Each row is a point on a landscape with many peaks, with its height.
From any point a climber steps to the highest of the 3 points nearest to it. It stops when none of these is higher. Distance is the straight distance between rows; heights are no part of it.
<832>: [  1  14 -27  11  -8 -48  17  -9 -25]  height 40.1
<621>: [ 18  -7 -21  14 -32 -78  -1 -17   4]  height 46.5
<219>: [ 73  21  38  -7 -14  51 -52  28  30]  height 53.8
<425>: [-16   2 -22   2   8 -36  28 -10 -31]  height 27.1
<81>: [-17  36  34 -27 -22  31  -8   7  56]  height 33.9
<372>: [ 25  27  35 -22 -25  31 -24  15  50]  height 42.7
<786>: [ 43  23   4  43 -26 -74 -44 -33  -6]  height 43.9
<552>: [-44 -31 -33  16  53  47   7 -14 -20]  height 55.8
<424>: [ 19 -34 -20 -24  31  71 -15  25 -23]  height 53.9
<197>: [ 54 -21 -21  20 -37 -68   8 -32   1]  height 43.1
<536>: [ 67   3 -24   6  -5 -20  34 -34 -36]  height 20.6
<105>: [ -4  26  13 -19 -14  39 -16   7  25]  height 39.3
<162>: [-35 -25 -33   7  34  16  29 -21 -37]  height 22.7
<507>: [-47  11   6 -19   4  35   3  11  13]  height 63.0
<215>: [ 28  53 -19   9  -9 -28  -2 -13 -11]  height 56.6
<298>: [-26  47  -1  -2 -16 -17   2   4  -1]  height 41.1
<457>: [-14  42  -9  -8   2  11   6   2   4]  height 31.4
<302>: [ 27  57   8  -2 -16  23 -28 -16   3]  height 51.5
<89>: [-69   3  -4  26  -2 -54   6  11 -16]  height 17.3
<743>: [-19 -47 -23  14  -4 -57  34 -17 -23]  height 21.6
<309>: [-11 -50  47  -3  24  60  -9  45  23]  height 30.2
<843>: [ -3  36 -20  13  -9 -42   2 -11  -9]  height 49.5
<595>: [-28 -11 -25   9  -2 -55  23   5 -25]  height 19.9
<479>: [  4  57  25 -15 -21  22 -17  -9  47]  height 56.0
<606>: [-26 -55  68  -9  28  38   5  48  33]  height 25.9
<664>: [ 33  58  35  42 -14 -61 -53 -44 -10]  height 47.6
<53>: [  3 -22 -29  -9   8 -18  42 -19 -37]  height 1.4
<542>: [-47 -42  67 -28  27  24   9  21  67]  height 22.8
<551>: [  5 -32 -24   4  -5 -50  37 -15 -28]  height 14.4
<837>: [ 46  13   2 -19  -5  50 -34  26   9]  height 53.1
<617>: [ 48 -50 -21  14 -52 -56  16 -30  -2]  height 36.0
<480>: [ 32  40   5 -12  -9  49 -36   3  12]  height 52.5
<729>: [ 61  33 -25 -10   1  27 -22 -21 -15]  height 58.4
<325>: [-35 -48  24  17  38  67 -15  36  13]  height 23.7
<258>: [ 42  35 -24   0  -1 -12  -5 -21 -21]  height 63.9
<780>: [ 32  -5 -25   1  -4 -39  26 -23 -33]  height 13.9
<513>: [-23 -16 -28  20 -12 -74   3   6  -6]  height 18.1
<453>: [ 32 -11  49 -27  -5  37 -18  33  47]  height 64.0
<144>: [-82  26   9   4  -7   3  10   4  14]  height 27.3
<393>: [ 13 -42 -27  10 -23 -70  18 -16  -9]  height 53.6
<488>: [ 34  -7 -34 -26  23  54  -9   5 -19]  height 54.1
<530>: [ 47 -32 -26 -30  28  65 -18  26 -23]  height 55.4
<585>: [-61  25  -4  -3  -2   4   7   1  -1]  height 26.0
<683>: [ -2  -9  -5 -25  11  50 -26  31   1]  height 47.2
<379>: [-34 -57   2  39  50  78  -8  21   5]  height 19.6
<61>: [-75   8   7   6   9  23   3   3   3]  height 32.7
<73>: [ 51 -14 -43 -28  16  46   8 -11 -26]  height 54.8
<160>: [-63  -2 -14  10  30  31   3   2  -5]  height 21.1
<297>: [-13  60  12  27 -31 -60 -18   0  12]  height 57.0
<644>: [ 48   1 -26 -12  -8  -1  34 -27 -38]  height 27.7
<376>: [-51  44  25 -18 -20   5   9   4  36]  height 25.8
<566>: [-22 -29 -23   9  18 -36  30 -15 -30]  height 17.2
<60>: [-21 -30 -37  -2  40  34  20 -15 -33]  height 29.4
<592>: [-49 -47 -24  29  12 -53  26 -11 -27]  height 17.0
<848>: [-72  45  32   8 -31 -51   2   8  20]  height 25.1
<470>: [-55  12  26 -21  -8  31   1  18  32]  height 36.2
<440>: [-76  33  23   8 -15 -19  13   3  12]  height 26.1
<157>: [-29  15 -20  -7  14  -6   9  -1 -26]  height 24.0
<211>: [ 61  11  57 -18 -16  41 -30  34  46]  height 56.5
<330>: [  7  56   1  18 -23 -30 -13  -4   0]  height 50.6
<778>: [-51 -35 -28  29  40  -4  37 -31 -31]  height 14.8
<793>: [-23  10 -18 -12  14  32  -2  10 -12]  height 58.6
<857>: [-14 -27  22 -18   9  52 -20  40  24]  height 37.8
<55>: [ 33 -31 -15   2 -20 -39  49 -26 -38]  height 53.2
<311>: [ 34  23  -7  28 -19 -69 -21 -25  -4]  height 44.8
<570>: [-30 -17  44 -36  -3  38  -8  22  59]  height 31.1
<498>: [ 27  14 -34 -17   3  -8  25 -13 -33]  height 41.4
<235>: [-27 -52  82 -18  55   8  18  32  58]  height 22.5
<66>: [ 25  54  11  41 -34 -62 -35 -14  -5]  height 45.4
<256>: [ 70 -12 -25 -24  14  54 -19  11  -6]  height 55.9
<252>: [  5   2  33 -30 -15  42 -15  32  41]  height 47.7
<589>: [-29 -91 -25  14 -19 -49  33 -22 -11]  height 22.3
<394>: [  7 -62 -23  15 -28 -49  39 -24 -21]  height 34.2
<636>: [ 38  69  18  26 -14 -13 -40 -37  -9]  height 49.8
<241>: [ 51  38 -10  29 -20 -57 -12 -31 -20]  height 43.7
<296>: [ 80   5  13 -16   3  52 -42  30  10]  height 53.4
<267>: [ -6 -54  -8  15  51  80 -10  18 -12]  height 19.2
<106>: [ 25 -32  76 -30  26  12  13  43  46]  height 31.0

For each start below, name the point where the climber stops.
<589> | <393>
<848> | <61>
<325> | <453>
<425> | <258>
<786> | <479>
<311> | <479>
<267> | <256>
<536> | <258>
<298> | <297>
<644> | <258>
<440> | <61>

Call two points neighbours if one is among the 3 nearest of the other. Go from one point of each pair to the other, from neighbour to neighbour, staying as high as possible. Name the lowest point that can't be avoided.
<393> and <256> | <311>
<258> and <479> | <302>
<256> and <507> | <683>
<61> and <552> | <160>
<453> and <297> | <330>
<256> and <453> | <296>
<256> and <55> | <394>
<453> and <258> | <480>
